Each scene shows the same named points in several views. A view is turned or mirrored, and shifted as a whole, has a little noise and may leave points out.

Scene 1
View 1
(180): [-30 -14  -6   9 -10 -28   2  -2  11   6  47  40  27   3  20  -6 -12 -11
   7 -33  23   7 -31  -5 -22 -32 -33]
(179): [-39 -42  16  20 -17 -35 -10 -21  10  -7  52  40  33 -20  29 -33 -25   3
   2 -29  23  34 -41  17 -13  -9 -27]
(144): [-17   8  -8   2   1  -4  28  11   8  -4  33  32  26  26 -21  17  -2 -23
   7 -12  15 -10 -26 -24  -9 -60 -39]
(13): [  3  10  39  12  13   6  23  30 -10  -9  23  38  35  10 -43  21 -21   0
   0  -3 -10 -49 -11 -32  19 -70 -35]
(39): [-11 -18 -27   0 -28 -18   5  12  40  13  32  14  10  15  15 -10   4 -23
  11 -33  43  -6  -8 -14 -37  -3 -25]
(112): [ -9 -21 -14   5 -38 -15   3   6  48   2  28   9   6   9  14 -18  -9 -13
   8 -35  46  -9   2 -16 -24   6 -19]
(49): [-34 -30 -33   5 -26 -36   1 -12  34   5  50  23  18   7  36 -19   3 -24
  12 -40  40  29 -31   4 -48   1 -34]
(194): [-38 -25 -31   7  10 -49 -11   8   7  21  68  35  38   3  35  -2  11 -28
  19 -41  19  17 -47   5 -58 -28 -49]
(185): [ -7 -15 -14   5  10 -36 -18  41  16  44  42  19  25  10  28  12   6 -18
  20 -51  24 -43 -11 -10 -51 -24 -40]
(94): [-36  -4 -15  -1 -30 -13  22 -12  27 -13  36  35  16  19   3  -5 -11 -15
   3 -23  37  19 -30 -15 -10 -31 -25]
(17): [-25  -2 -10   9  23 -19  19  13  -8   2  51  41  43  15 -10  15  10 -26
  12 -19   3   2 -43  -9 -30 -62 -59]
(129): [-24 -18  14   1 -43 -29 -14   4  32  17  29  23   9  -2  37 -17 -40  10
   5 -48  41 -13  -9 -11  -3 -10   3]
(105): [-31 -45  -1  24 -26 -25  -1 -20  20 -14  50  28  32 -12  20 -40 -17  -9
   2 -25  31  40 -34  14 -20   1 -34]
(222): [ 16 -31   7  26 -18   8  22   9  32 -26  19   7  21   5 -29 -24  -3 -15
   1  -6  25 -11   7 -17 -13   0 -40]
View 2
(94): [  7   8   4  32  -9 -13   0  56  27  17   3 -21  25  18 -24 -10  10   3
  27  -3  -4 -10 -10  -9 -20 -13 -12]
(13): [ -6  -9  -2  73  -6   6 -24  22 -30  51 -31 -40 -42  32  -8 -33  -4  -2
  55 -66  -1 -34 -25  18 -32 -61   6]
(129): [-13   1   7  42   5   1 -13  12   5  29 -19 -26  -5  45 -43 -13 -15 -18
  -8  24   7  24   1 -24 -15  12 -24]
(179): [  7   1 -11  20 -21 -43   4  38   8  30  -1 -11  -1  20 -63  29  -9 -28
   8 -12  -9 -15  -6 -40   3  25 -29]
(180): [ 16   3   2  30  -3 -18 -16  42  11  27 -11 -18   0  21 -30  -2 -10  -7
  21 -17 -22 -12 -30 -24 -14   9 -21]
(105): [-14  20 -10  28 -25 -23  11  35   7  23  -1 -12  30  13 -49  26  -1 -21
   0 -11   1 -23   6 -31 -10  12 -46]
(17): [ 39   1   2  30  -1 -15 -26  53   2  33 -17 -18  -9   6  -8 -11 -10   7
  54 -52 -41 -38 -56 -10 -24 -11  -9]
(194): [ 45  10   0  14   9 -26 -25  48  16  23 -16  -6   6   3 -22   6 -25   0
  14 -18 -48 -20 -58 -36 -14  39 -30]
(185): [ 22  10   6  38  29   8 -48  13  -4  33 -41 -18 -14  22  -3 -26 -35   3
  -4 -10 -43   0 -56 -20 -28  25 -44]
(39): [ -5  19   6  36  10  13 -21  34  13  20 -18 -16  31  14  -6 -14 -11   2
  -4   5 -15  -6 -22 -14 -28   9 -48]
(222): [-37  27  -8  57 -14  13  -6  22 -18  32 -21 -23  26  12 -13  -3  -4  -6
   8 -40   4 -44  -5   1 -30 -27 -56]
(112): [-27  17   8  43  -1   9  -8  23  14  20 -15 -23  29  32 -25 -11  -5 -11
 -16  24  12  10   4 -15 -23   7 -44]
View 3
(105): [ 44   7  -8 -20 -12  -6  -5 -17  -8  52  17   2 -11 -21  22  15 -29  27
 -39  42  -3 -16 -32  -8  17  42  23]
(185): [ 22  39 -18  71  -6  17  -7  21 -42 -10  21  46   3 -26   8  20 -17  38
  -1  42  27 -35  -4  32  29  14  55]
(180): [ 34  37  -8  19 -18  -5  -8 -14 -14  13  12  28 -16 -25  -2  13  -5  27
 -12  40   4 -18 -13  -1  22  31  45]
(49): [ 13  17 -10   2 -11   9 -23  -6 -18  26  14  16 -21 -11   5  28 -27  33
 -35  76  -7 -22  -5  18  28  40  37]
(17): [ 15  59 -20  27 -42 -20  -5 -14 -30  16   7  49 -27 -40 -32  -3  17  33
  27  21  24 -24  11   8  23  32  45]
(144): [ 13  53 -21  23 -39 -18  -4 -12 -21  26  11  48 -19 -22 -18  -5  13  38
  21  -1  -2 -20  -5  -2   7  -8  45]
(39): [ 10  29 -12  12 -12   3 -13  -5 -20  27  19  27 -12 -11   6  17 -14  39
 -15  37 -11 -23 -11   7  15   6  41]
(112): [ 19  14  -8  16   1  13 -12  -1 -16  35  30  22  -2  -2  26  17 -30  43
 -33  35 -17 -23 -26  11   9  -9  40]
(194): [ 21  43 -11  28 -23   3 -18   0 -29   1   7  30 -26 -30 -12  24  -7  27
  -9  76  26 -25   9  19  37  64  45]
(179): [ 58  20   1  -7 -15  -7  -3 -22  -3  30   7   2 -20 -35  14  17 -17  12
 -37  47  14  -9 -31 -14  21  69  30]
(129): [ 54  18   1  36  11  14  -9 -10  -5   3  19  17  -3 -15  36  22 -26  20
 -42  33 -14 -13 -45 -12   5   0  57]
(13): [ 46  60 -22  44 -36 -31  19 -19 -25  23  17  56   0 -36  -9 -23  21  38
  39 -55  17 -17 -33 -19  -4 -18  48]
View 4
(13): [-33 -24  36 -21 -22  19 -44  36  32 -28  -2  28  -8  11 -61   5  30   1
   4 -60  32  42  18 -55  -7  15  17]
(105): [ 40  17 -15 -27 -52  42   5  20  -8 -28  -5  25   1  43 -27  24  -6 -26
 -16  31  44  -4 -14   2 -30  17 -15]
(94): [ 14   6   0 -23 -40  27  24  27  -8  -4   9  17  12  38 -23  10   0  -7
 -23 -12  41 -10   4  -9  -9   1 -16]
(129): [ 49 -26   6 -12 -54  45  19  19  13   3 -12 -10  -9  42 -24  22  -5 -18
 -34  14   1  25   9 -32 -39  10  -5]
(222): [ 11   3  13  13 -31  20 -27  17  28 -30   0  40  23  30 -38   3  19 -16
  -6   3  48  -9   9 -11   2   6  -9]
(185): [ 40 -29  45  13   8  48  -5  -1 -19  22 -18 -23 -12   5 -48  24  20  19
   1  -8   5   6   4 -38 -19   4 -34]
(144): [-22  -8  24 -29 -14  25  -1  32  -9  -1   4  15   3  17 -48   8  18  16
  -1 -49  39   8   8 -31  -6   3 -10]
(179): [ 43  12 -14 -49 -51  57   6  20 -26 -24 -14  16 -18  34 -38  37  -7 -20
 -12  21  38  17 -21 -14 -52  29 -12]
(112): [ 44  -9  11   9 -37  34  15  10   9   4   0   4  16  40 -21  11   3 -11
 -27  11  24 -11  11 -12  -7   0 -21]
(194): [ 30   3  16 -33  -1  62  16  10 -66  11 -10 -11 -20   6 -49  36   4  19
   3  -3  32  -5 -19 -18 -34  14 -45]
(180): [ 21  -7  11 -45 -32  50   8  23 -24  -4 -10  -2 -20  25 -46  33   3   2
  -9 -14  22  26  -8 -34 -39  18 -12]
(49): [ 44  10   3 -22 -26  51  32   9 -43   6  -3  -3   3  30 -28  28  -4  -2
 -15  19  37 -20 -12  -4 -28   4 -38]

Which points are out of place in each view (at most two, in the order of its rows)? Write - if all are in place.
view 1 -> (105)
view 2 -> (112)
view 3 -> (39)
view 4 -> (94), (180)

Scene 2
View 1
(272): [-10 -13 -36   6  -8   1 -16   4   9   6 -37 -16  13  -7  41  15   7   0
  62   2  -4   3  -9  21  -2 -27  -6]
(161): [  5   0 -75  12  -6  45 -35 -17   1  -6 -30 -34  24  -5  47  22  26 -12
  76  32  23  38   9  38  -4 -27  14]
(88): [-11  -5   8  15  21 -36 -30  24  10   2 -47 -25 -58   1  44 -60  -2 -22
  55 -27 -52 -15 -22  13  13  -8 -27]
(191): [-22  -7 -16 -12 -20 -26  14  18   1  15 -17  12  35 -12  16  51  -7   6
  62 -11 -12 -29 -25  20  -3 -34 -17]
(246): [ -4  10   0 -14  -6 -11   4  12 -29  25  -1  -1  16  10  23  39  14  -6
  65 -16 -29 -39 -26  29   1 -12  -2]
(12): [-26 -38 -44  12   9   2 -35  21  27   0 -45 -22  13  -4  45   3   8   2
  77  -1  -6  24  17  -7  -7 -26 -15]
(134): [ -5  13 -25  19   0  -3 -34  -4   7  -4 -42 -26 -42  -8  41 -36   6 -28
  58   3 -25   0 -20  38  12 -15  -8]
(59): [ -4 -18 -85  17  -6  37 -38 -18  24 -12 -65 -35  20 -21  56  14  11  -3
  65  33  34  55   9  37  -9 -42   5]
(117): [  6 -24  15 -28  35 -27  12  22 -24  39  -8 -24  33  16  42  44  20  16
  72 -40 -37 -36 -19  -6 -10 -21   6]
(162): [-57 -50  17  -4 -17 -94  22  43  46  11 -57  32  10 -32  19  15 -43  18
  43 -40 -30 -39 -31 -11   2 -50 -54]
(277): [-14  -9  -6  -7 -12 -32   6   9   2  15 -35   0  11 -14  31  25  -7   0
  53 -16 -22 -27 -30  25   0 -30 -13]
(21): [-19 -44  16 -19  18 -59  18  25  16  27 -42 -11  25  -2  36  33 -12  21
  58 -46 -32 -33 -23 -12  -7 -38 -20]
(62): [-28   5 -26  16 -16 -14 -34  17  13 -10 -31  -5 -30 -10  32 -28  -2 -22
  60   5 -26  -5  -6  26   7 -10 -24]
(142): [-15 -70 -43 -10  16 -14   9   1  31  17 -67 -29  68 -18  54  59  -1  33
  65 -10  18  23  -2  -9 -16 -67   0]
(260): [-43 -14 -42  19 -28 -21 -21  17  35 -13 -51  11  -6 -26  25  -2 -21  -7
  57   8  -3  -2 -12  22   3 -29 -38]
(29): [-11 -22 -26  -1  18  -3 -23  18   6   9 -31 -26   7   2  44   6  15  -2
  72 -12 -24  -3   4   7  -6 -19  -4]
(285): [  9  32  10 -15  -3  -4   2  -1 -41  24   5  -8  -4   8  26  26  20 -21
  61 -14 -34 -41 -39  46   4  -5   6]
(67): [-51 -32 -10 -23 -18 -35   9  50   5  20   6  29  62   0   2  73  -7  19
  82 -21 -19 -44   0 -13  -6 -23 -32]
(18): [-52  11 -43   6 -52  -6 -16  29  12  -6  -9  36  21 -17  -1  32 -14  -9
  69  20  -3 -25  -4  27   3 -14 -37]
View 2
(277): [ 22 -23 -11  35  11  10 -12  11  -1   6  -5 -12  24  10  18  -6  13  10
  20  -9  37 -20 -13  40 -38 -22 -25]
(18): [ 33 -48 -40  57  15  34 -34  -9 -31   4  23  11 -37  22  45  25   2   3
  -9 -27  40  13 -54  58 -23 -17 -20]
(162): [ 79 -46   2  56  34  10 -12  38  45  50 -34  -3  39  12  44  25 -17  14
  -5  -8  72 -39   3  59 -47 -12 -36]
(191): [ 17 -37 -18  43   0  14 -27 -10 -11  18  -5   1  16  29  35   0   9  11
  18 -12  33 -19 -31  50 -36 -19 -11]
(246): [-17 -32  -9  41 -16  20 -24  -9 -13  -4   2 -11   9  28  18 -17  40   8
  22 -13  18 -15 -35  26 -26 -15  -4]
(59): [ 35  33 -76 -13  57  -9   6 -30 -69  -8  50  25  -3   8 -19  -7 -20  -9
  47 -21   9  44 -22  44 -21 -81 -27]
(21): [ 30 -24  11  29   7  -2  -6   4  26  42 -30   9  53  36  26   9   1  15
  10  -5  38 -41   3  30 -37 -25 -14]
(134): [ 11  25  -8  14  30  10  28  33 -21 -25  37  -9 -21 -14 -29   2  45  -6
  14 -22   0  19 -17   0   0 -51 -22]
(29): [ 29  10  -6   0  29  -5  15  -6 -16  13  25  30   6  24  -4  23   4  -5
   6 -18   5   9 -14  12  -3 -55 -13]
(12): [ 45   9 -22   3  39  -3  12 -10 -20  22  27  35   0  20   0  31 -12  -2
   6 -23  17  12 -12  25  -9 -56 -20]
(272): [ 22  -2 -28  19  24   7  -3  -8 -30   3  20   7   6  17   0   2   7   1
  21 -20  16   7 -21  35 -20 -43 -21]
(260): [ 59 -13 -34  41  46  17  -3  21 -17   6  18   2 -20  -2  18  27  -8  -1
  -2 -21  47  19 -21  53 -23 -35 -37]
(142): [ 35   4 -40 -17  29 -29 -14 -60 -20  55  -3  53  66  61  17   3 -41   3
  39  -7  16 -19  -2  38 -39 -59  -4]
(88): [ 33   5  27  32  33  15  38  63  20  -6   8 -17  -5 -19 -21  17  48   2
  -9 -13  22  -3   9   2  -2 -38 -26]
(67): [ 22 -60  -3  45 -13  14 -41 -37   7  48 -12  35  23  61  65  30 -11   8
 -12 -14  39 -31 -41  44 -30 -10  -3]
(285): [-32 -28  -1  45 -18  21 -14   5 -17 -25   7 -29   5  13   5 -24  62   9
  27 -12  12 -19 -33  17 -20 -12  -4]
(117): [-15 -20  22  18 -17  -3  -7 -15  16  27 -16  12  51  47  13  -4  30  16
  19  -1   7 -46 -10   4 -26 -23   4]
(161): [  9  22 -64  -1  34   1  -1 -34 -70 -17  49  23 -10  18 -14 -10   4  -6
  43 -19  -3  38 -38  31 -15 -62 -20]
View 3
(21): [ 17   0 -18   4  40  34 -11 -12  -7  -2  43 -30   1   7 -15 -21   2   2
 -40  20  -2  -6 -25  -2  44   9  14]
(162): [ 58 -21 -25  16  50  97 -29  25   5  23  58 -28  14 -12 -30 -27  24 -18
 -33  15  -5 -25 -13   8  67 -11 -22]
(12): [-49  -5 -23  -6 -17  57 -16   6  56 -17  48  -2  -2  21  -2 -10   6 -24
 -20  10 -26  -5  -4 -51  16 -22 -11]
(18): [-23  -2 -11 -32  31  79 -17   8  35   3  44 -14  34   0  41 -27  39 -37
  30  -8  -7   2  53 -31  36   4  14]
(88): [ 15  -7 -86  -7   2  71 -27  -5  51 -24  46  13 -34  20  -2 -39  -9  43
 -37  -2 -11  25 -21  10 -16  -6  24]
(260): [ -7 -10 -35 -18   6  94 -22  18  51   6  63   9  18  -1  17 -15  37 -17
   4  -1 -23 -10  24 -33   7 -21  -1]
(277): [  8   3 -21  -7  33  48  -8 -10  13   5  53 -13  15  -5   5 -15  23  -2
 -20  18 -16  -9  -3 -13  19   8  25]
(142): [-45  -4  28  21  -1  28   5   1  21   4  63 -19  21  13 -27  29  16 -44
 -39  44 -45 -47 -31 -66  39 -27 -17]
(62): [-13  -7 -52 -22   1  76 -23   0  57 -10  50   9   0   9  21 -24  17   6
   1  -5 -20  11  18 -19 -11  -7  20]
(246): [-17  12  -7 -23  39  20  -5 -29   6 -12  36 -23  13   5  26 -22  13  -1
 -10  15  -3  11  10 -11  20  30  48]
(134): [-32   4 -64 -24 -22  44 -14 -22  63 -26  48  23 -17  21  17 -14   3  31
 -13   3 -32  22  -3 -28 -42  -6  41]
(67): [-19  -3  15  -7  54  52 -15   4  -2   0  19 -53  23   3   5 -28  12 -53
  -8   9  19  -3  19 -23  95  16  -7]
(285): [ -7  25 -24 -31  39  10  -3 -41   9 -13  38 -15   9   5  36 -25  10  22
  -4   7  -6  22  10   0  -3  41  75]
(191): [ -6   7   0 -11  46  41 -10  -4   6   6  45 -26  28  -5  12 -18  27 -23
  -4  14  -8 -12  11 -21  37  10  22]
(117): [-17  11  -6   7  34   0  -3 -30  -4 -17  25 -42  -7  24  -7 -17 -15  -2
 -46  30   5   5 -25 -15  51  24  31]
(29): [-40   3 -24  -7  -1  36 -13 -10  38 -23  38 -11  -8  21   2 -11  -4  -7
 -25  13 -20   8 -11 -33  10  -1  17]
(161): [-82  13   0 -23 -26  19   8 -16  66 -19  59  14  17  17  32  19  26 -25
   6  18 -56  -5  13 -74 -31 -13  35]
View 4
(62): [ -9  38   8  14 -30  15 -17  40  -8  23   9  -6 -21   0  -9 -19 -31   3
  17  -7 -49  -5  35 -40 -31 -10 -12]
(191): [-44  15 -15  20 -44  14  -8  34 -18  -8 -11 -10  22 -31   1 -25 -39  -8
 -15 -38 -40 -25   6  29 -17   5   6]
(277): [-35  17 -20  21 -42  14   2  42 -10   3 -18  -5  16 -29  -4 -29 -22  -5
  -7 -42 -48 -27  16   3 -35  -3  -4]
(59): [-71  51  41  17  -8  23 -35  24   7 -50   7  32   1 -19 -14  19  26  -1
  42   8  -1   9  75 -18  19  -7 -25]
(18): [-29  40  29  -4 -61   9 -50  15 -30   5  19 -31   8 -33  17   6 -91  -5
  -1  -6 -23 -19  10  17   9  15   7]
(161): [-58  38  39   2  -8  31 -30   7  14 -43  15  31   8 -10 -22  17  18  -2
  38  16  -5   8  44  -6  18 -15 -10]
(117): [-40 -11 -51  28 -17  32  33  19  -7 -23 -25  11  11  -6 -26 -59   9  -3
 -22 -39 -52  -8 -24  45 -34 -16  16]
(21): [-48   7 -50  55 -25  19  28  46 -34 -11 -32 -10  -1 -24   3 -57  -6  -6
 -35 -59 -62 -17  16  24 -40   4   2]
(162): [-43  29 -52  66 -43  -1  13  75 -58  17 -37 -36 -15 -37  32 -57 -53 -13
 -40 -76 -76 -29  33   2 -46  28 -16]
(29): [-34  21 -12  31 -12  32   6  22  -9 -15  -3  10 -16   2 -21 -31  12   0
   4  -5 -41   8  21  -2 -19 -13   1]
(12): [-51  37   0  45  -2  30  -6  24 -24 -23   3   8 -32   3  -4 -20   5  -3
   5  -5 -35  21  47 -11  -5  -1  -8]
(272): [-41  29   6  17 -22  18 -11  28  -6 -20  -2   6   0 -14 -11 -11  -5  -3
  12 -15 -32  -8  29  -3 -12  -7  -4]
(260): [-34  48  11  28 -36   8 -27  44 -27  11  -2 -14 -19 -21  12  -9 -42  -6
   7 -19 -41 -11  52 -30 -20   9 -20]
(67): [-42   6 -27  37 -40  21   4  17 -61 -17 -14 -34  -5 -19  13 -40 -61 -11
 -44 -33 -44 -12 -19  64   4  27  31]
(134): [-10  30   5   4 -13  24  -6  30  22   9  12  24 -19  13 -38 -20   9  10
  34   6 -44   4  39 -49 -44 -34 -20]
(88): [  5  26 -28  25 -18  18  13  56   6  34  -6   6 -34  13 -27 -46  -3   6
   9 -20 -70  -5  33 -63 -73 -28 -19]
(285): [ -5  -2 -14 -20 -44  23   4  20  27   7  -1   7  34 -15 -37 -36 -23   4
  10 -22 -46 -26 -25  13 -49 -34  10]
View 5
(272): [-20  52 -22 -31  12  17  15  12  31 -38 -11 -32 -34 -28   4   8  37  26
 -44  12  46 -39   4  25  10  14   4]
(162): [-27  42 -82 -99  -1 -44  64  32 -38 -20 -28  32 -58 -35 -34 -28  29  -2
 -48  41  52  -1  23  21  24  25  58]
(67): [-49  -1 -20 -93   3   7  30  14 -23  -2  -6 -12 -10 -34  -1  12  -7   8
 -82  36  22  -9  35   2   9  62  45]
(59): [-31  69 -30 -13  28  19 -25 -11  88 -64 -13 -63 -23 -56  10  16  52  50
 -31  -3  52 -80   2  35  32  -8 -25]
(161): [-24  58  -4  -3  24  37 -20  -4  75 -53  -6 -72 -15 -43  19  25  36  43
 -38  -4  49 -69  -5  27  14   6 -19]
(246): [-18  26   3 -32   9  39  54  17  -5  -5  -6 -33 -37  -7  12  11  26  -4
 -57  13  31 -30  -7   8 -18  23  20]
(88): [ 23  94 -21 -11 -24   2  39  50   7 -65 -15   5 -79  20  -2 -29  46  27
 -34  23  69  17 -23  29 -18   1  23]
(191): [-33  18 -24 -62  13  14  47   7   1  -8 -17 -27 -31 -28   2   8  25  -6
 -54  19  35 -38   9  12  -1  34  25]
(21): [-33  41 -40 -48 -15   8  55  26 -31  -9   3   4 -53 -36 -44  -6  28   7
 -62  37  34 -13  33  -1  14  17  39]
(134): [ 13  90  -4  10  -6  30  14  28  42 -69 -12 -35 -56  13  16  -9  46  39
 -31   4  62 -20 -23  34 -18   3  -2]
(117): [-32  38   1 -12 -18  49  56  28 -27  -1  14 -15 -52 -22 -32  18  27  12
 -68  29  20 -12  28  -8  -4  18  26]
(277): [-14  44 -34 -38  16  12  71  13  -5 -13 -22 -13 -53 -12  -6 -11  47 -11
 -38  11  47 -34 -17  17 -11   7  22]
(285): [ -5  25  25 -18  25  59  63  10   6  -6 -10 -51 -35  18  30  14  31 -17
 -52   0  31 -34 -32  12 -38  30  11]
(142): [-68  44 -46 -34   4  12   3  -5  23 -16   9 -27 -29 -88 -51  23  41  39
 -55  24  31 -62  57   6  52   0   0]
(29): [-17  61 -13 -17  -9  31  10  22  18 -44   2 -26 -39 -19  -7   4  30  37
 -49  19  46 -19  11  13   5  14  15]
(62): [  6  65 -24 -42  10  -2  16  26  35 -61 -24 -23 -43   2  25 -17  31  28
 -33  12  66 -15 -20  39 -11  24  16]
(12): [-25  69 -26 -36  -6   6 -14  20  36 -60  -2 -24 -32 -34  -4   1  28  54
 -51  19  56 -24  21  27  21  17  10]
View 6
(67): [ 13  17   7  -1  -9   1  38 -39 -56 -59 -27 -18  -5 -20 -22 -35 -28  74
 -18  31  16 -44  19  26 -21 -40   4]
(18): [ 25 -23  43   1  -4  34  10 -32   6 -36 -37  14 -22 -24   3   0   3  54
 -37  24   2 -40  -3  45 -17 -24  28]
(246): [ 15  -2  38  13  12  23  46  -8 -36 -20   5  16 -19 -20 -13 -12 -18  18
  -7  29  41 -10  19  25  30  -2  -3]
(277): [ 12   0  42 -30  14  10  33  -9 -38 -35   8  31  -7  -5   5   5  -9  23
   3   4  28 -18  18  40  12 -13   4]
(12): [-21   0  35 -29 -21 -19  -3 -45   8 -43  -3 -12 -30  14  24  17   1   7
 -22 -26  18   1  25  40  -6 -12  -3]
(162): [ 19  15   8 -82  22 -31  37 -30 -81 -54  -5  43  25   6  19   9  -5  79
   5  -5   6 -40   4  60 -30 -46  11]
(21): [ -1  29  10 -46  14 -28  47 -27 -78 -46  16   8   3   6   0 -11 -25  41
  15  -6  37 -14  29  38   0 -28 -12]
(260): [  7 -22  46 -42   3   4   0 -28  10 -36 -16  30 -14  -4  29  29  16  34
 -23  -9   0 -21   1  57 -13 -16  22]
(272): [ -7  -8  47 -21  -8  16  10 -19   3 -35   1   0 -29   2  14  10  -4   7
 -15 -13  21  -4  16  39  15  -7  -1]
(62): [  6 -25  56 -20   7   6  17 -21   8 -11  12  37 -23  -4  24  28   9   8
 -17  -1  24   0   8  46  16   6  11]
(117): [ -6  29  19   4   0 -16  60 -24 -67 -35  26   1 -15  -5 -17 -24 -31  15
   9  13  55  -1  40  18  28  -8 -27]
(59): [-33 -15  72 -39 -29  45 -32 -14  54 -50  -8 -22 -45  12  29  30   8 -40
 -18 -52  16   6  24  44  20  -9   0]
(134): [-10 -29  60  -7   3 -16  15 -29  27   7  29  40 -34   9  33  34  20 -18
 -21 -10  34  23  16  49  30  29  -2]
(88): [  2 -22  39 -25  23 -61  41 -41 -18  18  44  69  -8  19  36  33  20  13
  -7  -3  36  20  12  56  17  24   1]
(191): [ 13   0  34 -17   5  28  32  -7 -39 -46 -12  11 -10 -13  -5  -8 -19  41
   0  15  23 -28  16  37   5 -30   5]
(142): [-37  36  31 -69 -25  19 -11 -14 -28 -88  -9 -46 -20  14  10   4 -25  -1
   9 -52  21 -11  44  34   2 -46 -20]

Which points are out of place in each view (at most two, in the order of its rows)? Write - if all are in place.
view 1 -> (134)
view 2 -> (29), (142)
view 3 -> (21)
view 4 -> (18)
view 5 -> (277), (285)
view 6 -> (62)
